Points, in no order, along strands that fork, close into loops and pass close to each other.
Two points are linked if the straight distance between their rows is under 80.5. Some points are linked to none.
J_239: [-42  36 -38 -13  26 -26  12 -71  65   6  26  23 -14  39 -18  24  -6 -28
 -20   5 -20  22]
J_840: [ 44  -4  -6 -24  14   5 -73  -1  16  31   6   1  15 -15 -20  14 -24 -11
  69  54 -16 -34]
J_442: [-14  30 -68 -14  10  -9  66   5  22  36  53 -40  18 -10  15   4  23 -21
 -36 -37  -4  52]
J_679: [  5 -16  19  34  -9  -2   1  19 -28 -40 -52  46 -11  19   8 -52   2  41
  -6 -15  16  -8]
J_584: [ 31  33 -14 -30  16 -18 -56 -39  47  12  24  -8  16  -2 -23  45 -24 -25
  60  12 -30 -37]
J_796: [ 30 -10  38  -3   4  -4  12  37 -22 -10  -7  15 -12 -27 -16   9  33  26
  28  19  17  20]
J_939: [ 50 -37  56  39   5   3 -50  25 -48 -11 -63  27   2 -25 -19  -1   2   6
  41   3   4 -48]
J_72: [-35  26 -74  40 -32   8  79  16 -12  27  25 -42 -27  23  26 -38 -21  34
 -73 -11   7  19]
J_502: [-20  15 -19  16  -8  11 -12 -39 -17 -40 -42  25   8  18 -13 -60 -22  35
 -13 -23   8 -20]
J_509: [ 40 -37  69  38  -1  -3 -30  32 -40 -24 -63  38 -15 -12 -18  11  12  15
  29   4  14 -17]
J_298: [  2  11 -14 -18  -2   0  52  29   3   4  28 -10   1  -9  14  -6  35  12
  -2 -14   7  42]
J_936: [ 21  19  11  25  -1 -15  22  17 -20 -31 -37  30  -1 -15 -19   9  33  29
  22 -42  17  11]
J_297: [-16  26 -35 -34  18 -14  -5 -47  45 -10  12   8  -3  21 -18   2 -11  -5
  23  10 -11  -1]
J_241: [-12   6 -15  29 -17   6   8  -4 -22 -41 -42  35  -9  23  12 -69 -15  52
 -22 -23  13  -3]
J_37: [-14  15  -2  60 -18 -13  71  33 -34  -5 -23  -3 -21   4  21   4  39  18
 -65 -56  23  37]
J_429: [-47  24 -14  14 -25  18  -4 -71  11 -34 -16   1 -14  43   4 -71 -61  37
 -58  13  -6 -19]
J_20: [  3 -33  14 -31   6   3   9  50  -3  69  42  -5  19 -34  23  15  21 -24
   1  52  -7  75]
J_711: [-13 -12 -20 -21  -3  17  17  15  10 -10   7  13 -16  25  22 -48  -4  30
  -2  32   9  19]
J_983: [-18   0 -37   1 -13  16  60  26   1   3  18  -7 -17  23  34 -51  -1  34
 -34   9   7  26]
J_227: [  6 -35  71   2 -15  21  31  47 -18   9  33 -47  -7 -40  16  39  40 -23
 -39   2  11  58]
J_134: [ 17 -13  37 -16  -7   5  38  42 -18   4  22  -6  -7 -25   5   9  40  14
   5  11  14  44]
J_183: [ 23  -4  53  16  -7 -26  20  34 -21 -33 -31  23 -21 -14  -4  43  40  13
   9 -38  23  28]
J_646: [ 12 -24   0 -29  21  -6 -95 -28  36  37  17  17   4   8  -4  41 -48 -42
  42  68 -37 -37]
J_569: [ -3 -44  14 -14  -8  20  43  56   1  57  56 -30  10 -20  35  -3  27 -32
 -29  31 -17  58]
J_677: [  4  -5  58  31 -16 -36  34  35 -17 -34 -54  22 -29  -1  15  43  43   7
 -22 -51  30  34]
J_291: [  7 -25   1 -22   6  19  -1  24  -5   2  -1  20  -3   0  -5 -28   4  20
  32  47   1  15]
J_674: [ -2  46 -29  27  10   2 -28 -37 -16 -24 -46  18  23 -15 -42  -7   1   8
  24 -51  14 -33]
J_530: [ -6 -32   8  13 -25  25  74  53  -9  30  55 -51  -4  -4  27 -19  29 -20
 -54 -22 -12  34]
J_336: [-44  27 -10  14 -13  15 -14 -64 -14 -40 -33  13   7  26 -17 -66 -56  30
 -42 -16   5 -30]
J_817: [ 60  -7  22  12   6  12 -57  14 -25   4 -23   2  11 -29 -29   1  -4   9
  62  28  -3 -46]
J_615: [ 10   1 -24 -48  17 -20 -54 -10  51  21  35  31  -1   9   0  33 -22 -24
  43  45 -24   2]
J_35: [-53  57 -62  -1  18  -7  27 -65  51  12  17  -4 -14  32 -18   6   3 -11
 -46   8   3  35]
J_960: [ 54   4   5  -7  12  13 -76  -7  -6  13  -7 -23  25 -21 -15  11 -22  -8
  63  28 -19 -72]
J_416: [  9  55 -31   5  15   3 -26 -49   9 -17 -18  -3  22 -18 -47  10  -5  -2
  42 -28   3 -35]
J_114: [-11 -42  86   7 -10  23   3  34 -32   9   9 -47 -13 -54  11  57  24 -25
 -42  24  26  73]
J_392: [-25  42 -39  74 -17 -10  25   6 -22  -6 -64  39  -5  21  -1 -36  18  36
 -57 -42  30  32]
J_977: [-14 -12   2 -23   3  13 -35 -45  -1 -31  -9   1  13  21 -17 -43 -45   4
  16   7  -8 -66]
J_565: [ 76 -19  58  44  10   6 -66  27 -47   8 -51   2   4 -41 -24  20   3   7
  53  27  -3 -49]
J_815: [ -4  19  16  45  -5 -29  50  28 -29 -20 -41  18 -11  -5   5  21  49  16
 -31 -62  28  41]
J_288: [-25 -35  13 -38  12   6 -47 -49  28   1   9  20  -2  44  -2 -25 -52 -25
   7  56 -24 -44]
J_967: [-24  53 -76 -17  19  -8  49 -11  28  30  34 -26  13 -11  -5  17  29  -8
 -27 -26  13  54]
J_510: [-11 -38  90   6 -19   6  -7  44 -27 -17 -14 -25 -26 -39  19  73  22 -16
 -33  -3  46  58]
J_654: [-24 -21 -40 -52  11 -12  -9  13  49  26  52  24 -11  15  37  17  -7 -20
   0  38  -4  41]
J_875: [-11   6 -51 -39   5 -13  42  18  39  28  59 -17  12   0  39   9  19 -16
 -16 -15 -10  46]
J_91: [ 51  -4  30   5   5   3 -27  25 -22 -12 -19  16  -2 -28 -28   8  16  22
  58  18   5 -12]
J_200: [ 29  10  -5 -48   7 -12 -12  27  27  31  34  12   8 -17  -9  28  13   5
  53  33  -4  29]
J_443: [-12 -44 -14  -3 -19  26  63  60   1  49  61 -42  -4   5  44 -27  14 -17
 -43   5 -15  32]
J_888: [-26  -2 -49 -43   6 -16  31   6  52  20  52  -3  -6  22  43   7  -2 -17
 -16  10  -7  42]
J_464: [ 15  49 -31 -19  17 -11 -31 -48  40  -1   6  -5  22  -4 -43  29 -12 -12
  55  -9 -21 -28]
J_168: [  3 -21 -18 -33  22  -9 -74  -9  39  41  24  36   0   5  -1  30 -33 -30
  44  79 -25   6]
J_478: [-41  58 -80  -3  20  -3  46 -29  34  25  27 -23  -3  15  -5   8  13  -5
 -46 -14  14  45]
J_991: [-13 -35   5 -34   4  26 -37 -25  12 -14  -6  14   8  30  -8 -47 -47   1
  15  47  -8 -36]
J_970: [-24   4 -42  39 -38  14  88  38 -26  21  29 -43 -17  16  34 -37   3  25
 -68 -24  -1  21]
J_186: [ 27  -3   4   5   5  11 -51 -13 -26 -26 -31  -1  26 -16 -18 -20 -20   7
  44 -18  -2 -73]
J_346: [-16 -15 -30 -48  18 -24 -27 -18  61  14  42  39 -16  26  18  26 -15 -24
  21  44 -16  18]
J_130: [-39 -20  25 -26   6 -16 -19 -81  32  -9  16  29  -2  55  -8 -13 -47 -33
 -16  33 -46 -49]
J_292: [-15  -7  31  56 -28 -17  67  36 -29 -11 -21 -19 -22   8  31  27  38  -8
 -73 -70  21  35]
J_752: [-11  43 -14  24  12   0 -47 -52 -29 -18 -49  -6  36 -18 -32   1 -21 -13
  13 -54   8 -84]
J_48: [ 50   6   3 -25   8  -4 -43  17  14  29  13   6   9 -24 -29  21  -6   6
  72  47 -13  -8]
J_622: [  0 -41  62  21 -21  24  46  39 -13   1  39 -63  -7 -26  20  31  46 -31
 -52 -33   7  47]
J_772: [-35 -11  34 -25   7 -21 -20 -84   9   3   4   0  18  37 -10  -2 -49 -44
  -9  24 -40 -89]
J_105: [ -5  22 -28   5   1   5  19   2  -3 -31  -9  16  -9   8  -5 -32  17  33
   8 -19  14  13]
J_451: [ 17  21  -6  13   7   6 -54 -35 -30 -15 -39 -14  35 -21 -17  -3 -25  -7
  40 -43  -1 -92]
J_281: [  11  -14   15  -33   18   14  -69  -42   -4    9   -3  -33   28    4
    1    9  -42  -32   31   36  -21 -101]
J_656: [ 18  -2   1  11   0   4 -31  -8 -25 -33 -41  21  15  -6 -21 -31  -8  21
  36 -28   2 -46]
J_718: [ 21  35 -10  31  10 -12  -4  -5 -17 -28 -50  29  16 -16 -32   5  20  20
  33 -51   9 -11]
J_413: [ 13 -26  14 -32  18   4 -86 -43  26  24  12  -7  16  10   0  26 -45 -50
  34  56 -38 -72]
J_144: [ 16 -20  25  35 -10 -10 -19  17 -32 -38 -67  44   5   9  -6 -34   3  24
  16 -35  11 -29]
J_344: [-35  20 -67  20 -23   9  65   2  11  10  22 -24 -32  33  38 -43 -25  35
 -55   1   3  22]
J_621: [-20 -11  17 -32   7   4 -38 -59   4 -11  -2 -15  18  21 -14 -11 -48 -27
   9  18 -24 -88]
J_133: [-13 -12  -5  25 -23  10  80  47 -30  13  36 -43 -13   3  26 -25  24   7
 -59 -30   1  25]
J_673: [ 12 -24  81   6 -12  -9  10  42 -26 -30 -13  -1 -23 -29   6  61  36   3
 -12 -15  37  40]
J_250: [ 17  15 -18 -36   6  -7  18  16  17  -2  24   5   5 -15  -1   0  19  16
  33   6   2  28]
J_570: [-11 -20  50  43 -23   3  57  40 -24 -13   9 -46 -18 -14  27  40  42 -20
 -67 -68  16  36]

A tip is a point with one link. Name the tips that can be reached along the links from each point below, in the order of the rows.
J_72 -> J_20, J_291
J_960 -> J_509
J_654 -> J_239
J_416 -> J_584, J_429

A fork is a point with three links, a tip a point with one. Leave the first point through the second and follow the links. Name the first fork or tip that comes.
J_656, J_144 -> J_429
J_346, J_615 -> J_621
J_291, J_711 -> J_20
J_796, J_134 -> J_817
J_570, J_622 -> J_183
J_281, J_413 -> J_239
